Each row is a point on a landscape with many peaks, with its height.
A climber steps from a point to the highest of its 2 nearest points, and stops where none of them is higher. Distance is the straight distance between rows; heights are no part of it.
q708 (h 16): [  6  30  10   8 -24  -4 -12   4 -28   3 -13 -11 -12   0  -7  -5  10 -23
 -15   6]
q785 (h 403): [-21  -6 -16   8  -7   1  12   0   7  13  -3 -21   1 -25   9 -37 -11   5
   5   6]
q924 (h 91): [ -8 -14  13   9 -14   1  -7  -6  14 -25  -1  18 -24  16  10   9   1  24
  11   7]
q796 (h 73): [-23  -2  18   2 -14   6   3  -5  30 -26   9  10 -15   9   3   5  -4   5
  15   1]
q975 (h 234): [-10  -6  13   5  15   9 -31   1 -14 -16   1   8   8   1   7 -15   8   9
   2 -13]
q235 (h 397): [-12 -16 -25   4   7   3   8  -7  16  16  -1 -24   9 -16  13 -32  10  14
  -1   8]
q207 (h 213): [-12  22  24 -13   0  22 -21  -1  22  -1  -7  25  -9  18  18  20 -17  -6
 -21  21]
q329 (h 274): [ -5  14   5  -7  -3  21   8   6  19 -10   4  39  -3  16   4   2  -2 -23
 -18  20]
q633 (h 560): [  7   2 -24  14 -31   8  -6   4 -19  10   5  -6  -9  -2 -16   5 -10 -12
  11  -2]
q323 (h 525): [ 12  14 -17   6   6  -2  -4   1  -6  31  -9 -24  -1  21  -5  30 -11   4
 -20 -15]
q439 (h 355): [ -4 -16  -4 -24  23 -18   9   1   8  24  -7 -31  13  -2  -1 -10  22  -1
  -3  14]
q978 (h 416): [ -4   4   6   3   6  15  -9   4 -34  -6 -14  18   5  -6  -5   2  -9   3
  -3 -15]
q451 (h 610): [ 13  -3  23  11  29  -7  14  -9  -5 -11  26  -4  -3   4   7 -10   8 -13
   2 -12]
q998 (h 138): [-18  -4   0 -14   3   5 -12  -2   3  -9   0   0  -5  20  -3  20   3  12
  -8  11]
q528 (h 54): [ -4  -2   6  -1  -9   4  -4   5   5   2  -4 -24   7 -13  14 -12  -8 -13
   3   4]
q397 (h 241): [ -5   9   4   8  19  -6  11   2 -11  -5  -2  -2  22  10 -13   5   9  -2
  -2   0]
q70 (h 74): [ -6  23  -9  -8  -1  -8 -19   4   0   0   2  -9   7  18 -26  27 -13  -8
  -1  16]
q81 (h 262): [  2  10   8  -9   1  14 -10   9  -1  -9   0  31  -8   3   9 -15  11 -20
 -22  22]
q306 (h 65): [ -4  13  -3  -6 -13  14  -5   8  -4   0  -3  -4  10   4 -16  10  -9 -22
  -3  10]
q197 (h 204): [  2   3  -3  18 -12 -10 -18  -6 -20  -3  -8  15  11   3 -17   4  18  13
   5  -5]
q279 (h 502): [  5 -12 -17 -12  -6  -1  -4   4 -26  19 -18   6   0 -15 -11   2   7   3
  -4  -3]
q237 (h 548): [  3 -19  12  -3  28 -19  11  -5   3  -7  18  -9  -1   5  12  -8  16  -1
   5   1]
q530 (h 509): [  3  -4 -10 -17   3  -4   5   4  25  16  -7 -10  15  -3 -15  16  -5  13
  15 -24]
q151 (h 480): [  1  -7 -24  19  -4  -4  40 -18   5  10  -3  -6  -5 -10 -12   1   8  12
   5   0]
q698 (h 477): [  9   4 -18  16  -1   5 -10   1 -10  33  -7  -5  12  15  -8  27 -20  12
   3  -9]
q32 (h 172): [-21  -7  -2 -12  -7  -8 -16   5  13 -21 -17  -5  -9  14   3  12  19  19
 -10   9]
q984 (h 380): [-19 -16  -6  -5  20   4   4   9  -1   1  -5 -14  13  -8  15 -41   8  11
  -4  18]
q761 (h 99): [-14  15   2  -6  19   2  -1   4  -1   0  10  -3  -1  21 -12  28 -15   8
   2  10]
q889 (h 335): [-11  -7   4 -20  29  -7   2   5  -5   1   2   1  19 -22   7 -36  -2  -4
  10   9]
q832 (h 119): [-10 -12  12   3  -7 -11  20 -16  -3 -21   1  12 -15   3   7   9   8  12
  14   4]
q587 (h 255): [ -1   0  15 -22   3  -6   1  13  33  -8   1   4   8  12   2  17 -14   6
  17  -6]
q658 (h 408): [  5 -19   8 -16  23 -15  14  -4  10  10  -5 -10   8 -14  18  -8  16   7
  -2   8]
q574 (h 267): [ -5  -3  12 -24  19 -17   5  -2   2   5   7  -3  20 -14  -2  -7  -8  -6
  18  -7]
q9 (h 486): [  5  11  -3  31 -24   1 -18  -9 -27  -4  11  -7 -12   2  -8  -6   1 -13
   7  -3]
q20 (h 596): [ 13  -8 -26  24 -17  14 -10  -1 -11  14   3  -1  12   1  -2  16 -21  -6
  14  -4]
q191 (h 235): [-17  18  21 -15 -17  22 -25   5   3 -13 -16   9 -20   9   3   4  -2   2
 -21   2]
q434 (h 252): [ -8  34   7 -10  -1   7  -6   6  23  -2   3  29 -13  20   4  16  -5  -5
 -22  28]
q512 (h 152): [  7  -6  -8   0 -20 -11 -23  13   0  -5  -4  15  -2   1   6 -15  20   3
   3   5]
q970 (h 565): [  8  -1 -13  -1   0  -7  18  -4  31  18   1 -17  16 -18  -8  -8  -3   4
   6 -16]
q239 (h 315): [-10 -21 -21 -22   8   5  -5  13   1  -6  -8  -2  16   7  -8  -3  10   3
  -4  31]
q240 (h 29): [ 11  17   9   7  -5 -10  -2   8 -27  11  -6 -21   0  -7  -5 -14  11 -20
 -22  28]
q77 (h 304): [ -3  10   7  18   6   5  11   3  -2 -10  10 -20  11  -2 -18 -11   4  -2
   0   0]
q372 (h 452): [  1   3 -23   8   3  -2  47 -12   3  16   0  -4   9 -24 -16  -8  -6  10
  -6  -8]
q255 (h 291): [-18  -7  -5 -19  16   4   3  11  27 -13   1  17  16  11  -9  12 -11   2
  15  10]
q547 (h 240): [ 15  18  19  19 -11  -9 -14  -3   8   1   5 -13   4   4  -3   3  -7 -17
   7 -10]
q385 (h 43): [  3  12  14  11  -4   1  -6  -1  -3   3  -7 -14   0  -4  14  -4  -3 -14
 -17  23]
q295 (h 406): [ 10   4  -4  42 -17  -5 -18  -9 -14  -4  14   3   8  -3  -4 -22   1  -3
  13 -11]
q337 (h 162): [  3 -11 -13   3 -16 -21 -12  -1  -7   7  -6   6   8   3  -2  -1  21   6
  12  14]
q135 (h 356): [ 32   9  -4  -8   2 -20  -4  12  17   5   8  -7 -10  21  -3  21 -10 -11
 -11  -1]
q801 (h 384): [ 12 -17   3 -23   3   1 -22  14   6  -6   7  12  -9   0  19 -10  -5 -18
   4   5]
q55 (h 316): [  2   6   5   5   9  26   4  11   9 -16  24  17  -7  12  -4   4 -19 -11
   6 -10]
q307 (h 414): [-19  -3 -17  -5  -2   5  24  -8 -10  10   5 -20  -2 -21   9  -9  -9  -3
  -3   0]
q201 (h 44): [  0  17  34  10 -18   8  14  -4   8 -13   8  -2 -19   6 -10   7  -7 -28
  -9   4]
q682 (h 409): [ 14  -6  -3 -12  -9  -2   8   8  26   8 -12  -6   5  24  -9  18  -2  23
   3 -20]
q93 (h 60): [  5   2   3 -10  -7   2  -5   5  11  -7   0  -5  19  -3 -13  -7  -6 -18
  12  11]
q740 (h 326): [  0 -15 -26   5 -10  10 -15  -8  -6  15  -5   6   2 -29  10 -15  -4  23
  17 -22]
q103 (h 364): [  2  -8 -15 -19  -1  -9  18  -8   7  17 -18   6   2 -23  10  -3   5  24
   4  -6]
q34 (h 350): [-11  13  12  20 -10   4  21 -10  -5 -11   2 -28   2 -13  -6 -24  -4   3
  -4 -13]
q277 (h 118): [ 18  -8  24  10   2 -25   0 -15  -1   3   3  -3  12  -2  11  -3   7  -4
  24  -1]
q12 (h 245): [ 25   8   6   2   1   7   8  14  -8 -18   6  32  -5   9  -8  -7  13 -24
 -27   7]
q16 (h 303): [ 15  15   3  37 -10 -15 -20  -5  -9 -11  10  15  11   7 -16  -3   8   3
  14 -12]
q519 (h 410): [ 14 -16 -16 -10   3   8  -9   3  -7  11   3   5 -15   0  18  -3   6  -6
  -1   3]
q592 (h 386): [  6  -6 -10   1  -1 -20  35 -13  -2  18 -16   1  24 -25   5  -7   7  22
   5   9]
q554 (h 310): [  2   7  23  13  24  -1  21  -4 -18 -11  28   0 -12   3 -12   9  -9  -3
   1 -18]
q39 (h 300): [ 31   9   1  10  -1  -8 -16   7  10   1  14 -12   2   9  -2  -1   0 -18
 -11 -14]
q674 (h 341): [  8  -9 -21  -7  -8  -2   5 -14  -6  18 -15  20  -1 -31  13 -20  -5  22
   5 -19]
q931 (h 178): [ 22   0  22  16  -7 -20   4 -12  13   7   2 -18  -3   0  12  -1   7 -19
  13  -3]
q466 (h 273): [ -9 -10 -18   0  10  12 -19   9  -2   3  -1   3  17  -1   3   2  -9  14
   5 -21]
q353 (h 28): [ 10  23  24   5 -17  -4   1   5 -21  -8  -2  -2 -16   0 -16  11  -3 -23
 -13   2]
q157 (h 306): [  8 -12 -20  -3   4  14 -14   8 -22  13   4  15   7 -18   9  -6 -19  12
  18 -28]
q427 (h 459): [-20  -4  -7  -2   8  -1  31 -15 -13   2   8 -12 -21 -17   9   4  -6  13
   5 -13]
q732 (h 146): [  4  -5   3   5   4  -7 -33  -3  -8 -13  11  20  -8   5   6 -18  20   4
  -4   3]
q166 (h 330): [-16 -16 -21 -20  19  -8   9  -3  -4  18  -7 -14   3  -5  -4  -3  14   7
  -4  25]
q464 (h 351): [  7  -2   7  -8  11  17 -18   7  15 -12  14   4  -4   8   7   1  -8 -20
   1  -7]
q106 (h 210): [ -2 -12  -2 -14  15 -18 -20  -5 -11  11   8  -5  10 -10  -2   1  -5   0
  23 -15]
q83 (h 201): [  0  -4   6   4  18  -2  30  -5 -23  -8  16  -6 -23   7  -8  10   8 -12
  -7  -7]
q293 (h 448): [ 14 -14 -20   3   4  -3  -6   2 -11  21  -1  -3  -1  -5  -3  10   6  -1
  -4  -7]
q521 (h 233): [ -8 -19  -2 -13  20   1 -20   0 -10   2   3   1  12  -2   1  -3  10  14
  13  -7]
q80 (h 413): [ 16   4 -21   4  -7  -9 -10   1   5  13  -3 -13 -13  21   8  34 -12  -3
  -9   4]
q204 (h 524): [ -4 -16 -13   6  -2  -9  28 -22  -1  14   6 -12 -23 -23  -2  -2   7  16
   5 -10]
q584 (h 288): [ -2  11   6  10  -2  32   3  11  20 -19   6  25  -3  15  -5  -3  -1  -7
 -16   2]
q214 (h 394): [-17  10   7  17 -11   2  27  -9 -12 -17  -1 -16 -16 -15  10  -1 -10  13
  -1 -17]
q668 (h 199): [-10   0   9 -14 -10   6 -11  10  10 -21 -15   1 -20   3  15  -2  15   0
 -15  14]
q727 (h 305): [ -4 -16 -13 -14   5  -5 -10   8  25 -17  -4  11  21  11  -4   8  11   3
   7  26]
q79 (h 302): [  6  -1  11  -7 -11  -3   0   9  34  -4  -6  -7 -11  22  -2  25 -21   9
  12 -12]
q206 (h 151): [ -2 -10   3  11   2  -2  21  -3 -14 -22  11  14 -20  15   1  12   9   2
  -1  -6]
q354 (h 186): [-10  18  28  -7 -11  29 -13   3  29  -8 -18  18  -9  14  18   9  -3   9
 -24   5]
q973 (h 59): [-17  11  29  13  -6  13  11 -14  20 -20  10   4 -19   8   4   4  -6  -7
  -1  11]
q779 (h 607): [  5  -7  -5  -5  -4  12   6   2 -40  17 -14  12  -4 -19  -1  -1  -1   2
  -4 -23]
q475 (h 415): [  0   0  -7  -2  15 -13  44  -5 -13  14  -9  -6  27 -18  -6 -12   0   7
  -5  -4]
q544 (h 299): [  0   8   9 -13 -10  16 -28   8 -21  -5 -23  10  -3  -1   3   3  -1   1
 -13   1]

For each start below, name the point where the climber stops.
q197: q20
q521: q204
q255: q451
q931: q323
q106: q204
q397: q204
q353: q451
q708: q779
q207: q779
q12: q779
q81: q779

Call two points neighbours if one is among the 2 nearest of the other. Go from one point of each pair to the other, from neighbour to neighbour, staying as high as possible. Name the lowest point that can't be avoided.
q779, q975: q761
q20, q204: q732
q323, q20: q698
q975, q970: q521
q204, q451: q587
q970, q204: q372
